A landscape with many peaks, sampled at points; each row gives a point and its height.
A climber steps from a point to the highest of its 2 nearest points, and stops where none of them is higher. Distance is the straight distance between rows; heights are no part of it.
z_304: [139 130 105 113 152 149 147 110  85 164 132 108 114 121 124 162 125  78
 119 146 145  93 158 136  84 169 125 142 176 123 167  89 120 165 164 134
 135  84]  h=25.0
z_717: [106 112 244 103 153 106 153  99  88 136 120  55 117 145 102  89 155 163
 136 141 119 130  92 127 127 200 100 109 113 111 116 157 116 119 114 107
  91 155]  h=28.5
z_276: [ 59 139 134 118 133 113  79 100 129 110 182 137  86  97 116 134 139 123
 159 119 133 127 122 173 122 108  87  79 151 147 127 101  83 156 177 105
  69  87]  h=16.5
z_434: [168 121 114 135  61 120 112 155 197 128  76 144 172 125 126 131 127 132
 115 153 155  87 105 107 112  98 155 106 155 129  77 101 132 110 159 138
 173 129]  h=44.3
z_422: [150 124 175 139 113 109 118 134 160 159 136 160 142 219 153 102 132 147
 129 202 153 110 102 109 148 114 143 134 111 190  92 136 195 108 139  96
 151 152]  h=48.5
z_791: [ 91  90 147 130 106 114 101 116 125 103 134 109 161 134 147 109  80 172
 121 195  95 129 105 127 100 126 116 194 156  75 115  86 149 109 117 136
 101 137]  h=49.4
z_576: [137  79  92  99 146 156 111  82  91 115 133  67 160  74 116 168 160 127
 122 131 122 134 130 184  94 167  88 134 150 104 160 111 121 152 113 105
 110 105]  h=59.5
z_808: [121 106 102 100 165 139 192  68 155 133 153 141 116 173  88 116 166  97
  91  56 177  98 141 107 143 140 154  94 116 217 166  97 142 143 120 131
 134  97]  h=71.6
z_825: [152 100 102 104 131 143  91 141  81 115 132 165 167  74  97 163 121 147
 104 128 124 134 107 113 154 123  89 189 149  93 132 162 123 117 110 152
 149 139]  h=12.0
z_661: [121 166 101 142 145 111 144 137  79 153 159 128 113 164 110 164  71  84
 107 152 103 102 199 135 122 149 132 151 196 128 192  74 129 177 148 135
 110 117]  h=26.3
z_237: [147 105 160 120 153 159 153  78 155 110 136 134 140 149 159  80 144 152
 115 117  96 116 124  59 101 184 133 138  95 132 128  91 153 180 183 137
 157 114]  h=32.0
z_16: [143 139 103 104 166  91 172  99 172  99 146 102 100 123 140 111 133  83
 131 136  83 139 188  72 156 168 125 117 109 116 133 120 137 168 149 144
 158 188]  h=31.8
z_615: [140 131 119 101 138 130 113 154  83 130 139 167 150 103 141 203 106  91
 112 147 149 123 125 142 151  89 110 194 179 104 112 130 127 126 141 127
 152 148]  h=11.2
z_358: [ 93  90 104  70  66 110  94 152 117  93 155  57 164 120 109  84  90 165
 140 134 116 140  94 125 156  89  88 155 177 116 142 110 149  97 117 134
 118 191]  h=45.9
z_371: [112 144 170 118 159 120 126 113  86  70 169  60 162 152 114 124 118 140
 110 101  98 151 160 169 160 107  68 132 146 166 137 164 149 127  73 100
 123 137]  h=43.5
z_284: [147  97 123 135 126 210 139 154 115 186 109 125 145 137 120 124 120 141
 137 130 140 112 125 131  56 171 185 137 128  57 158 123 116  94  69 136
 137  83]  h=58.0
z_165: [158 171 134 102 120 157 107 107 160 119  60 116 166 148 154 142 122 145
  72 158 156 124 118 128  99 148 120 143 215 151  98  76 124 151 125 172
 186  76]  h=39.5
z_684: [138  83  92 153 133 195 146 121 143 172 110  89 166 104 140 133 171 120
 123 156 135  88 135 146  44 153 180 125  86 102 137 100 133 117 117 119
 112  75]  h=52.8
z_145: [159 107 143 145  98 160 100 154  92 122 103 116 144 160  98 127 109 171
 151  90 149 169  85 145  96 173 119  91 127 120 138 108  82 117 129 141
 103  81]  h=41.8
z_238: [ 58 112 165  98  88 129 135 131  94 118 103  86  82 122 148  92 120 158
 181  92 138 132  87 158 127 139  88 102 162 117 142 152 106 122 172 108
 122 144]  h=18.5
z_738: [131 167 106  65 124  68 144 122 174 130 151  93  63 152 138 116 131  78
 152 157 127 142 154  92 166 155  98 102 158 147 129 124 131 143 160 116
 165 210]  h=30.5
z_470: [128 111  90 130 172 151 140  56 149 119 181 109 149 157 119 154 180 119
 112 124 116 170 162 133 126 180  99 126  77 166 147  89 139 157 119 100
 124 146]  h=68.4
z_413: [ 97 100 152 148 159 114  53  82 139 112 150 196  66 118 135 113 137 160
  75 166 105 157  92  96 158 132 101 162  97  94 130 110 139 173 154 160
 102 109]  h=40.1
z_483: [ 83 132 176 123  83 124  85 182  66 147 127 136 131 131  68 138 124 120
 172  90 137 109 115 164 131  99 126  63 168 105 140 141  97 127 155  79
  67 122]  h=24.9
z_349: [167 139 153 151  93 125 155 150 115 171 110 148 164 140 170  84 108 169
 179 158 105  87 105 112  92 122 152 198 116 122 104 166 125  66 156 111
 111 164]  h=61.8
z_822: [150 169 149 191 115 118 124 128  69 132 119 162 166 132 138 187  98 154
 129 130 103 171 133 140 139 172  96 132 162 127  95 157 113 138 117 110
 138 140]  h=30.6
z_86: [165 133  93 141 154 149 115 105  93 183 141 160 141  89  94 167 167  96
 136 155 133 119 125 130  74 166 112 138 132 123 134  97  75 155 173 146
  99  83]  h=23.5
z_146: [118 181 151 105 144 114 162 101  92 173 177 124 118 125 131  93  99 147
 165 115 102 110 150 137  73 179 158 138 189 113 182 114  81 142 147 106
  60 113]  h=79.2
z_505: [174  75  90 123 129 116 161 158 124 110 119 144 138 161  74 144 110 120
 167  70 165 143 113 142 218 105 120  80 103 161 115 147 170 122  97 131
 201 187]  h=64.8
z_199: [149 117 147 138  64 105 100 151  67 137 125  51 162 157 135  78 117 176
 161 133 104 120  87 141 105 148  83 141 129 167 149 121 125 128 166 117
  71 142]  h=20.0
z_749: [144  95 129 132 118 124 139 163 112 102  90  67 142 149 113 129 134 114
 124 106 149  99 142 167 165  94 130  63 125 177 137 155 182 135  96 126
 131 130]  h=77.9
z_839: [ 67 112 132  87 178 133 146  95 188  64 173 140 111  86 132 122  83 112
 104 126 120  87 163 140 113  77 181 131 143  80 129  77 134 129 107 128
  76  78]  h=54.2
z_18: [ 86 115 120 191  84 104 160  94 132 159 112 213 116 113 183 135 129 107
 108 125 134  95 128 129 140 113 185  95 174 160 133 125 171 159 168 146
 118 123]  h=11.1
z_606: [115 109 120 132 160 201 127  91 109 128 137 140 166 120 146 178  91 142
  96 181 121 105 146 171  76 146 104 202 157  75 130  92 152 124  92 104
 170  81]  h=8.0
z_158: [ 84 101 138 141 125  90 141 128  90 145 191 229 121  84 144 134  98 111
 120 131 108  96 121 120 146  73 185 169 177  99 151 138 143 125 156 130
  67 130]  h=14.2
z_109: [ 82 142 140  94  96 110 127  98 115 137 130 126  91  80 126 110 153 140
 178  71 151 149  96 163 111 135 121  64 166 140 152 144  72 132 172 107
  77 124]  h=17.6
z_669: [116 107 169 147  86 160 134 129 193 124  51 137 157 148 190  76 125 188
 134 173 117 107  87  99 115 116 157 151 112 105  66 126 187 113 138 130
 167 159]  h=54.5
z_957: [170 140 126 125 146 103 132 163 115 118  61  90  89 127 121 169 117  90
 153 158 141 147 148 137 162 160  99  79 128 105  99 154 125 159 141 143
 162 150]  h=37.1
z_181: [142 211 124 128 105 109  91 182 162 188 102 151  74 158 108 105 132 156
 107 154 179 146  88 114 126  92 136 135 102 168 116 134  86 101 126 131
 184 133]  h=55.4
z_278: [149  80 132 134  97 114 158 144  95 147  77 195 128 118 112 124 101 143
 105 123 147 105 112  87 148 132 180 113 162 114 165 148 157 135 125 178
 130 105]  h=34.5
z_562: [143  69  94  88 153 146 164  89 182 137 129 105 100 161 127 112 180  98
 120  96 192 141 107 128 133 129 166 104  72 170 144  96 147 117 113 126
 138 109]  h=65.2
z_478: [ 93 147  96  80 134 102 171 123 136 121 139 123  69 138 150 130 139  43
 129 107 163 119 133 104 168 101 102 133 171 161 138 126 147 150 167 140
 196 175]  h=29.3
z_869: [108  76 181 144 123 182 160 153  95 163  97 136 129 140 128 115  90 142
 165 125 123  67 119 112  77 180 181 121 147  31 133 149 129 103 119 123
 111 100]  h=64.2
z_657: [107  95 170 119 111  97 158 124 198  72 105 126 139 139  89 118 132 169
 166  97 140 119 109 109 143 119 168  44  91 122  60 128 107 114 142  78
 107 164]  h=63.6
z_619: [ 85 173  93 126 172 141 138 120 152 123 195  88  61 140 133 104 131  73
 104  96 123 121 169 138  98  92 117 159  97 148 168  97 105 121 101 144
 130  93]  h=80.4
z_7: [ 80 117 128 146 104 143 135 171 127 112 152 107 120 129 160  99 103 125
 145 106 120  91 130 139 153  57 117 124  95 159 121 165 161 100 151 127
 152 141]  h=1.7
z_523: [139 155 188 101 187 120 116 130  88 118  80 138  77 125 112 182 119 101
 123 151 144 136 151 130 174 152  93 110 163 111 107 176 124 161 132 146
 153 104]  h=39.8
z_960: [142 159 139  70 160 104 169 134  86 164 207 161 148 138 124 147 139  42
 143 102 153 111 148 124 136  97 151 167 160 164 143 116 109 124 196  88
 116 130]  h=36.3
z_835: [146 147 179  83 188 107 119 158 113  70  87  94  84 171 144 151  77 105
 110 143 148 136 151 153 169 111 126 120 175 123 115 137 151 149  97 156
 130  85]  h=42.8
z_319: [ 82 141 127 138  97  79  93 163  96 126 163 159 127 111  80 166 105 126
 148 146 109 140 144 131 157  99 120 105 171 116 131 137 100 124 145 101
  68 169]  h=26.2
z_879: [148 144 129 117 164 120 190 134 131 123 180  94  98 197 128  77 129  91
 110  57 137 117 167 113 143 126 147 104  97 202 182 128 148 127  96 135
 131 111]  h=79.0
z_211: [142 143 108 155 116 139  70  82 178 129 102 172 163  91 114 149 202 157
  59 137 136 165  99 127 147 117  96 138 110 154 104 144 130 120  98 143
 152 132]  h=13.5
z_946: [158 196 122 162 107  69 113 171  93 168 149 171 107 113 105 117 156  98
 147  87 121 149 119 139 129 105 125 112 110 183 164 147  64 144 171 132
  64 116]  h=73.3
z_871: [199 129 115 154 160 141  92  83 121 136 156 163 187 121 126 124 181 142
 101 155 106 144 119 109  72 163 113 170  91 156 127  83 103 146 144 160
  86  66]  h=21.9
z_354: [197 143 105 159 127  80 165 139 122 127 154 136 152 127  94 129 124 122
 152  78 128 155 138 139 185  98 133 114  74 176 114 173 135 111  83 124
 171 180]  h=64.0
z_291: [104 138  92 132 108 103 104  68 159 125 213 142 111 143 130 108 167 141
 136 110  94 180 137 103 134 181  62 117 111 154 158  85 117 159 162 113
 107 168]  h=73.9
z_646: [183 139  97 114  76 111 101 172 129 135 124 102 183  95 178 122 104 143
 166 139 126 154  90 152 110  87 136 181 130 122  91 130 111  81 126 139
 107 151]  h=66.4
z_860: [100  84 176 137 152 140 157 103 108 109 167  74 126 140  85 107 161 134
 150 101 101 112 130 121 142 177 103  68  79 121 131 155 141 131 137  76
 102 154]  h=28.6
z_33: [133  73 167 178  96 134 131 171  89 129  82 190 129 125  71 115 107 165
 132  95 141 107 103 101 142 136 160  87 100  90 132 173 125 108  98 154
 100  94]  h=37.0
z_688: [114 139  95 162 129 148 102 104 105 147  84 170 162  93 100 209 174 136
  57 119 151 133 117 164 160 101  87 145 143 167 115 172 142 130  83 128
 169 146]  h=14.4
z_122: [161 125 109  91 125  78 110 109 159 147  35 130 105 137  92 140 152 124
  80 172 158 121 140 126 155 143 150  88 168 158 152 137 154 158 103 163
 119 125]  h=44.5
z_58: [132 124  78 201 137 154 132  84 144 150  73 144 117  87 101 149 199 113
  84 146 119 114 142  95 123 153  95 118  51 136 127 127 150 177 134 147
 178 131]  h=16.2
z_234: [162 130 101 103 104 127 121 125 163  68 113 104 172  52 153 153 156  94
 153  91 124 148 114 124 116 124  92 107 129 114  62 117  83 137 191 126
 164 153]  h=52.7
z_339: [142 167 136 156 155  71 172  94 199 141 121 146 126 133 167 118 162 115
 132 163 112 148 166 121 154 108 181 125  68 160  90 168 166 117  93  98
 142 185]  h=35.2
z_662: [133 113 132 136 107 122 160 138 179 158 178 160 139 219 141  85 113 156
 159 125 162 122 111 115 136 106 178 129  74 195 120 122 151  73 129  87
 146 156]  h=45.6
z_292: [151 155 146 114 141 123 168  82 202  82 103 132 121 116 176  78 131 127
 110 104  73 153 157  57 129 167 144 138 141 108 131 102 155 190 159 176
 167 152]  h=33.7
z_22: [150 142 163 135 184 118 145 115  72 128 203 126 136 149 134 159 129  34
 131  81 125 109 181 159 125 109 128 145 129 164 143 123 118 140 155 110
  93  93]  h=38.7
z_487: [156 120 180 170 114 167 109 183  89 147 118 193 149 149  78 110 119 182
 165  92 138 122  76 111  96 144 123 115  93 107 115 162  78  92 137 126
 117  92]  h=39.4
z_718: [120 139 146  92 134 152 136 119 103 164 115 140 126  81  58 150 139 154
 140 145 141 102 131 110 109 185 122  86 180  81 129 162  90 129 126  93
 137 132]  h=27.4
z_904: [132 120 114 157 146 167 113 136 147 115 122 104 144 111 152 134 131 123
 120 125 122 116 139 166  59 109 157 131  95 111 121  81 109 130 125 146
  84  43]  h=48.8
z_280: [169 111 137  57 112 121 147 110 120 149 163 177 169 116 127 138 137  87
 145 112 158 118 105  98 127 132 139 153 194 133 125 125 114 113 196 110
 160 156]  h=34.0
z_726: [160 132 106 138  95 115  76 139 129 118 150 105 211  81 132 128 164 143
 134 166 113 132 115 158 103  74 103 154 111 157  86 145 122  88 117 113
  84 135]  h=70.7
z_885: [204 147 131 151 117  70 123 139  85 153 171 132 157 158 117 122 144 113
 147 121 118 153 143 129 140 137 123 127  89 201 154 140 127 137 149 110
  77 138]  h=67.6
z_875: [109 183  92 139 145 171 100 156 128 117 146 122 159 125  79 201 107 125
  93 147 120 114 176 145 104 116  99 156 159 121 107 104  89 108  87 116
 141 117]  h=68.3
z_63: [150 120 115 147 143 107 145 145  96 108  84  75 101 160 176 113 132  97
 118 130 138 138 143 164 157 117 109 109 122 178 156 141 191 169 104 170
 140 114]  h=85.4
z_902: [130 195 136 117 123 122 127 116 117 175 170  86 111 181 131  92 127 164
 130 147 109 134 149 128  70 189 131 130 147 164 174  89  98 139 128  96
  77 101]  h=86.0
z_670: [149 133 175  73 131  89 119 115  94 136 160 147 138  95 110 100 156 125
 145 133 124 122 109 102 129 133 112 140 155 138 130 173 107 118 178 110
 103 144]  h=31.9
z_156: [112 125 120 111 104 113 134 127  90 155 124 145 173  75 156 165 129 111
 128 174 126 119 145 149 144  86 141 179 191 108 125 177 172 115 103 101
 133 170]  h=10.4
z_360: [131  99 144 131 144 157 168 118 127 116 174 117 130 157 124  94 152 124
 132  99 121  69 132  94 120 156 104  87  79 178 136 131 152 139 178  93
 149 117]  h=30.3
z_320: [131 161 106 138 125 101 145 157  63 178  75  87  90 149 147 151 149  63
 134 144 164 152 148 190 157 117 114 114 172 151 173 144 176 178  98 124
 138 152]  h=77.7
z_484: [ 79 106 102 112 102 105 160 123 175 156  92 117  73 109 185  96 148 104
 141 152 155 114 126 144 134  85 176 105 134 142 137 160 175 118 121 126
 144 149]  h=3.0
z_451: [139 125 127 113 126 124 140 126  86 143 151 113 176  85 163 114 134 117
 108 135 118 114 141 159  94  88 150 185 153 138 168 154 150 113  99 126
 106 101]  h=9.6
z_927: [ 95 109 163 150 184 190 140 124 110 103 103 154 110 122 129 154 123 125
 111  99 123 116 158 135 152 145 117 117 116  73 121 171 152 140  59 138
 176  88]  h=18.8
z_935: [212 129  75 140 115 130  64 135 146 141 136 162 176  83 105 148 156 132
 100 141 119 157  85 108 153 118  84 191 108 115  93 142 115 106 117 169
 163 173]  h=12.6
z_877: [ 84  86 137 166 122 127 116  88 138 117 127 140 108 109 131 122 162 165
 158 116 113 192 102 129 140 158 119 104  59  92 119 135 125 130 130 118
  96 159]  h=53.1
z_744: [ 92 152 152 127 175  94  91  87 149 104 155 178  42  96 109 111 131 150
 137 122 102 178 114  88 154 161 115  97 101  94 126 121  81 167 163 160
  84 118]  h=37.6
z_599: [ 89 122 159 119  94 156 110 199  59 177 121 133 126 130 113  90 127  91
 183  70 120  73 121 149 120  96 165 110 134  69 185 157 121 117 144  95
 106 128]  h=23.7
z_153: [157 159  82 162 101 127 122 164 178  96  49 117 131 138 106 163 113 111
  92 126 163 111 109 107 148  85 118 104 115 151  59 104 119 127 128 161
 202 133]  h=46.8
z_816: [109 119 126 133 126 149 133 159 172 136 166 128 128 187 154 133  96 143
 158 128 152 168 109 150 158  91 171 136  88 130  89 130 146  62  82 104
 133 158]  h=42.9
z_540: [131  97 134 125 164 179 117 101 144 105 120 157 186 155 146 171 120 148
  86 178 120 127 137 117 135 135 125 186 133 108  94 108 170 125 101 129
 166 118]  h=7.2
z_923: [157 183  99 133 121  96 173 159 141 160 131 103  94 191 107  91 126 103
 135  61 167 160 139 139 151 101 165 109  97 199 172 127 122 117  74 130
 153 146]  h=73.1
z_258: [146 122 150 110 170 109 142 141 111  61 147 110 152 129 119 156  83 111
 105 102 106 128 177 137 166 104 135 154 144 117 127 150 138 119  63 142
 100 107]  h=46.2
z_70: [119 156 125 157 108 130 151 139 172 100 121  94 157 157 133 126 103 179
 152 128 104 166 145 138 131 137 140 102  98 127  78 129 125  96  84  86
 131 172]  h=40.5
z_57: [ 82  86  92 149 111 126 128 132 139 142 124 146 106 149 142 193  82 104
 139 175 145 128 145 159 142 122 177 109 174  92 136  81 153 133 123 121
  93 139]  h=4.8
z_678: [168 159 182 105 167 117 146 108  52 117 191 102 182 134 140 121 151 108
 108  94 116 125 162 153 135 111  85 165 147 206 152 176 140 136 126  90
 121 113]  h=41.5
z_194: [142 158 131 112 133  89 142 104 176 130 100 143 113  86 151  96 152 144
 104 166 107 155 137  96 145 121 156 148 126 115 117 185 142 108  81 149
 143 160]  h=32.9
z_447: [137  81  68 114 134 153 134 114 173 127 109  92 101 153 126 118 144 120
 110 134 142 139 132 102 120 163 141 107  84 127 152  60 143 157 138 159
 145 112]  h=60.2
z_97: [ 62 108 177 159  86 123 104 139  68 119 129 118 104 144 128  70 116 189
 155  92 115 133  74 142 125 128  71 134 112 140 159 134 111 117 166 135
  82 126]  h=19.3
z_773: [ 81 103  78 129 128 125 106  79 175 131 184 175 110 137 155 176 103 107
 110 159 135 155 119 156 131 111 154 160 172 101 137  46 135 131 136 125
 115 142]  h=5.6
z_644: [100 151  98  86 143 148 118 179 145  63 159  99 127 103  93 153  57 137
 109 120 100 110 177 120 116 131 116 147 174  60 130 103  85 111  71 135
 129 112]  h=63.7
z_217: [148 155 127 142 149 105 100  92 186  92 112 151  72 106 138 109 143 142
  92 130  81 196 140  60 154 168 119 123  96  95 133 103 116 192 150 191
 135 148]  h=35.4
z_788: [151  90  73  89 104 127  96 102 130  80 106  62 169  38 134 147 155 125
 129 134 106 143 124 139 115 144  76 130 151  81 127 130 117 146 136 142
 129 146]  h=56.2
z_733: [ 98  90 106 124 132 147 116  81 178 116 166 194 175 149 147 171 105 115
  76 152 118 106 136 123 150 109 139 189 188 117 112  78 176 123 134 135
 152 152]  h=6.4
z_244: [160 142 127 112 125 119 140 111 162 101  46 155 121 135 112 123 131 142
  69 122 141 127 127  87 149 159 132  97 180 144 126 118 136 169 122 194
 183 111]  h=41.9
z_13: [ 82 195 126 143 174 173 112 120 151 109 196 133 136 136 107 144 132 132
  99 109 123 134 162 153 100 105  94 133 119 162 112 103  80 117 115 111
 136  90]  h=73.6
z_519: [131 132 113 106 154 168 167  95  86 138 168 138 168 112 161 139  93 118
  88 134 124 109 152 166  86 113 131 222 183 119 187  97 151 125  90 122
 162  88]  h=8.8
z_967: [112 160 138 137  82 163  92 127 171 135  82 136 163 127 181 135 127 164
 103 166 153 117  99 145  71 109 144 128 165 144  73  96 116 110 152 130
 148  81]  h=41.6
z_313: [128 147  92 127 103  90 109 108 158 128 158 108  92 151 164  94 122 151
 146 144  96 172 128 123  97 168 130 135 123 136 163  70 102 142 157 138
  65 132]  h=79.4
z_230: [117  75 120 129  80  88 143 101 169 127  90 124 132  89  91 120 158 167
 177 137 138 157  93 123 127 162 149  66  94  76  99 137 112 106 117  94
 109 196]  h=57.6
z_729: [142 147 158 158 108 105  95 156 137 161 103 157  99 166 112 117 131 150
 116 164 159 121 110 125 140 100 152  97  98 183 115 147 132 112 127 123
 117 106]  h=52.0
z_240: [121 109 137  65 197 104 139 100 166  32 153 128 131 115 101 156  77 118
 103 109 112 132 176 121 163 127 160 147 150  76 117  91 121 134  81 138
  68 105]  h=49.7
z_228: [166 146 166 137 111 148 149 117 158 131  62 152 158 130 203  86 118 183
 141 142 117 119  95  97  86 152 159 182 122 104  78 141 121  95 150 138
 149 122]  h=57.9
z_527: [135 108 190  76 167 157  98 159 113 128 130  83  70 183 159 112 134 111
 156 142 171 135  94 137 147 128  84 127  88 144 110 151 144 125 155 115
 171  95]  h=49.1
z_495: [192 142 151  92 129 157 119 194 101 158  99  70 121 170 164 115 110 113
 166 150 170 123  90 156 127 118 108 156 109 154 100 147 144 112 140 120
 195 119]  h=52.1
z_216: [116 105 131 157 122 139 152 144 101  97  55 126 104 112 135 159  94 139
 157 138 104 143 137 107 152 193 103  77 145  56 108 144 132 170 142 150
 168 141]  h=34.7
z_637: [ 91  95 146 166 137 107 167  81 134 121 156 215 120 110 182 150  96 114
 140 113 118 137 129 124 148 128 196 131 143  96 106 120 142 137 153 132
  84 119]  h=12.7
z_784: [123 123  99 124 142 179 132  86 116 148 161  84 173 147 115 148 166 146
 108 120 135 153 145 180  94 156 111 134 139 162 170 114 135 114  72  86
 131 112]  h=63.5
z_419: [100  97 146 125 163 120  55 145 140 102 139 142  38 129 145  91 129 139
 110 161 134 132  86 102 163  93 114 142  51 114 132 128 134 141 155 175
 111  80]  h=42.3
z_392: [162 161 119 137 114 134 146 138  70 155 117 158 155 115  59 166 119 149
 138 124 119 155 145 106 136 191  94 107 166 113 154 156  96 143 127  99
 168 166]  h=29.0
z_200: [183 114 134 120 113  86 120  95 156 167  76 159 115 147  84 135 169 149
 127 155 180 142 109 121 126 161 161  67 122 162 131 127 120 133 123 114
 122 115]  h=47.9
z_940: [138  79  77 114  86 129 146 133 121 152 110 165 110 127 137  99 124 123
 114  96 157 138  95 101 163 121 153 132 148 143 192 125 164 139 122 179
 171 148]  h=32.7
z_760: [159 128 139 193 108 139 182 138  92 113  64 137 156 145 157 128  87 179
 157 102  97 165 121 124 130 192 122 129 122  96 113 157 133 133  95 139
 149 142]  h=32.5
z_906: [ 86 122 226  80 136  71 136  74 101 123 141 100 128  76 113  60 163 169
 111 146 101 104  93  96 113 155  99 145 149 120 123 146 110 128 145 150
  73 140]  h=30.2
z_792: [ 76 135  75 125 166 161 172 147 173  94 169 132 104  95 131 140  85  93
 106 106 110  89 192 122 109  85 175 159 131  60 140  99 115 103  75 150
 133 107]  h=59.0
z_880: [120 148 176 131 141 138  94 163 113 143 129  66  91 133 132  66 141 122
 173  93  88 101 145 145 116 101 130 127  61  97 141 208 116  79  74 116
 115 152]  h=21.6
z_406: [124  84 173  78 181 144  74 152 151  73 126 108  75 153 124 132 124 122
 138 119 176 157  94 136 172 100 126 111  72 105  91 128 122 113 136 145
 116  81]  h=45.5
z_201: [116 115 115 146 158 155 139  96 127 109 102  88  86 116 185 142 145  96
 136 113 130 165 136 157 114 151 104 124  83 115 131  96 140 180 151 142
 156  89]  h=55.7
z_636: [193 146 124 111  99  98 135 149 145 209 133  96 126 164 151  81 135 156
 201 185 121  96 113 126  85 154 149 174  84 135 127 140 121  81 150  76
  98 180]  h=58.4
z_344: [119 184 149 159 161 120 169 122 174 117 134 136 156 156 140 169 120 112
 127 156 112 133 189 129 135 117 163 101 118 147  66 128 131 124 115  86
 138 148]  h=37.9
z_654: [ 65 119  73 122 118 168 125 159 143  97 141  96 121 123 134 154  96 109
 108 115 142 114 136 155 141  66 106 134 152 130 134  96 138 116 119 135
 179 131]  h=1.2
z_779: [132 142  83 119 111  87 138 149  90 139 126 138 151 138  73 186  97  98
 117 132 112 135 187 134 170 132 128 112 193 143 173 117 132 158 129 120
 100 176]  h=27.5
z_932: [ 97 113 134 106 155 175  97 125 146 140 147 116 141 103  36 153 164 161
 127 153 129  94 126 136  93 154 126  78 133  86 114 134  89  98  93  84
  83 109]  h=25.8
z_852: [151 121  82 143 100 146 109 145 187  58  92 142 159 107 109 163 132 128
 112  78 154 162 104 109 149 109 116  89 102 127  67  79  95 135 139 160
 161 131]  h=49.3
z_432: [ 70  90  82 109 143 143 189 142 138 124 140  88  51 143 188 122 120  30
 157 107 163  97 135 127 150  89 119 132 116 131 135 119 179 142 166 138
 188 146]  h=28.1
z_399: [140 112  82  99  64 124 106 169 112 125 147 129 157 142  67  95  91 177
 130 119 120 153 102  92 165 122 110 132 156 129 163 119 124 115 121 146
 153 190]  h=44.6
z_667: [ 73 139 156 101 112 173 100 179 116 166 135  80  99 162 139  85 120 109
 175  79 119  85 133 167 105  90 166 102 118  89 162 158 121  77  84  80
 138 159]  h=22.7
z_638: [108 137 159 173 124 144  81 138 136 104  94 143 104 124 140 127 127 166
 126  96 135 167 103 160 113 125 147  95  95 104 110 122 102 126  89 144
  72  53]  h=44.9
z_69: [136 186 132 135  96 155  96 207 134 124 103 136 115 137 124 130  91 164
 138 117 154 135  87 120 110 112 101 120 125 137  91 135  64  92 156 136
 183 116]  h=58.6
z_558: [ 95 141 116 188 167 187 147  99 138 132  88 169 105  86 130 150 162 139
  84 121 125 141 139 114 127 138 124 127  75 106 114 155 131 147  86 152
 184 105]  h=17.3
z_342: [102 154  60 158 116 116 150 135 137  97 189 112 112 139 116 101 128 112
 111  58 109 137 158 122 122 113 110 102 109 192 180  87  92 139 145 157
 111 118]  h=87.6
z_150: [187 113 138 134 111 117 101 111 111 113 144 101 200 125 126  85 148 178
 115 140  91 131 101  99  82 160 102 153 112 152 133 113 115 125 152 150
  85 105]  h=20.8
z_706: [111 117  56 184 136 140 119 112 105 145  86 136 114  85  94 197 161  69
  92 138 133  98 144 128 154 112  83 139 104 133 131 149 149 158 141 152
 166 145]  h=15.3
z_752: [129 130  76 113 129 129 140  81 160 138 127 141 115 107 169 116 154 105
  82 127 135 151 119 118 139 121 136 182 154 129 152 124 154 129  96 171
 177 144]  h=31.3
z_793: [186 141 166 129 175 126 111 136 103 154 113  88 114 139  83 130 139 131
 129 185 101 108 161  98 115 196 110 107  98 112 129 157 120 145 132 121
 121 109]  h=57.2
z_223: [218 161 145 174 174  91 140 129  91 157 146 138 123 162 101 131 143 107
 123 155 101 130 169  90 150 173 103 139  54 162 135 173 135 149 125 136
 140 134]  h=62.2
z_214: [122 110 176 161 146 163 109 146  74 131 110 113 104 118 142 111 137 109
 145  88 109 113 136 151 127 118 113 116  82  93 146 195 144 118  87 141
 140 105]  h=20.3
z_928: [ 87 124 121 129 105 116 119 129 154 164 111 123 103 107 154 166 137  96
 152 171 159 126 137 169 124  92 170  95 144 125 108 131 134 110 135 105
  97 125]  h=3.8
z_998: [155  69 135 132 114 110 161 144 149  95  90 103 133 132 101 124 132 130
 167  95 156 105 110 138 171 116 140  42  86 145 104 157 152 133 141 102
 165 144]  h=70.8
z_367: [147 170 113 123 106 150  94 225 109 156 127 156 147  96 114 134 114 135
 140 123 142 135  88 131 113  72 143 166 126 107 116 151  77  82 107 135
 123 112]  h=62.3
z_786: [126 171 191 110 142 110 110 102 165  64 102 129 142  57 204 147 120 126
 145 141  88 138 134 129  97 110 127 168 143  86  39 116 116 158 170 118
  98 118]  h=69.7
z_677: [134 156 132 150 133 128  88 128 142  93 130 127 174  67 148 162 144 140
 134 170  87 147 131 124 102 118 104 157 109  88  56 132 104 126 136 115
  97 127]  h=76.9
z_588: [ 87 110 109 188 116 113 136 121 123 122 144 143 113 110 139 119 104 141
 152 149  68 142 142 103 136 152 123 133 100  76 138 134 139 140 157 134
  97 174]  h=49.9
z_771: [213 172 149 105 120  94 135 154 105 188 125 113 119 175 182 107 122 117
 172 151 148 152 102 131 128 147 123 182 102 168 122 148 128 113 154 109
 150 148]  h=55.1
z_56: [132 158  90 177 110 108 121 139 113 137 109 121  88 107 128 129 149  89
 108  95 141 126 131 136 115 108 123  99 112 179 152 110  98 155 157 171
  99  79]  h=80.1
z_736: [ 68 108 142 155  65 128 110 120 167 130  99 122 170 142 180  87 112 178
 104 198 108 101 112 126 107  93 146 155 161 124 100 117 197 106 116 126
 121 146]  h=51.8
z_857: [ 99 123 159 128 138 151 175 123 134 145 142 146 124 139 133  84  95 163
 141 112 114  72 133 101  76 161 191 120 148  93 145 125 106 109 143 135
  85  85]  h=71.3
z_127: [109  89 131  79  97 128  99 138 119 104 133  76 178 122  79  98 112 189
  94 171 115  97 101 109 105 126 124 148 184 107 143 100 130 101 101 132
  86 129]  h=47.5
z_870: [ 66  92 122 117 141 140 109 143 108 122 178 188 101  84 108 132 113 121
 144 115 127  97 111 136 121  89 125 129 152  91 147 116 103 127 166 143
  94  84]  h=15.4
z_945: [157 154  79 133 125 120 155 152 125 166 146 115 155 159  45 147 150  96
 117  89 164 128 156 148 150  94 144 120 104 191 163 127 123 106  77  94
 149 166]  h=68.7
z_137: [ 59 142 147 128 103 133 154 149 137 159 138 168  95 156 185  96 108 134
 136 132 147 108 113 140 139  76 168 142 151 159 138 154 168 100 144 111
 149 138]  h=2.3

Two climbers start at each pair of points below. Name the first point that both come to, or write never.
z_165, z_752 | z_729
z_940, z_434 | z_902
z_928, z_870 | z_779
z_717, z_718 | z_258
z_158, z_615 | z_779

For each start below, name the point where the climber stops.
z_7 | z_779
z_217 | z_349
z_637 | z_779
z_822 | z_342
z_194 | z_677

Call two points neighbours if one is among the 2 nearest of the other. Go from one point of each pair to the other, from neighbour to neighbour, staying as high as possible. Name the lowest point that can't be avoided.
z_902, z_677 | z_234
z_349, z_677 | z_940
z_879, z_63 | z_354
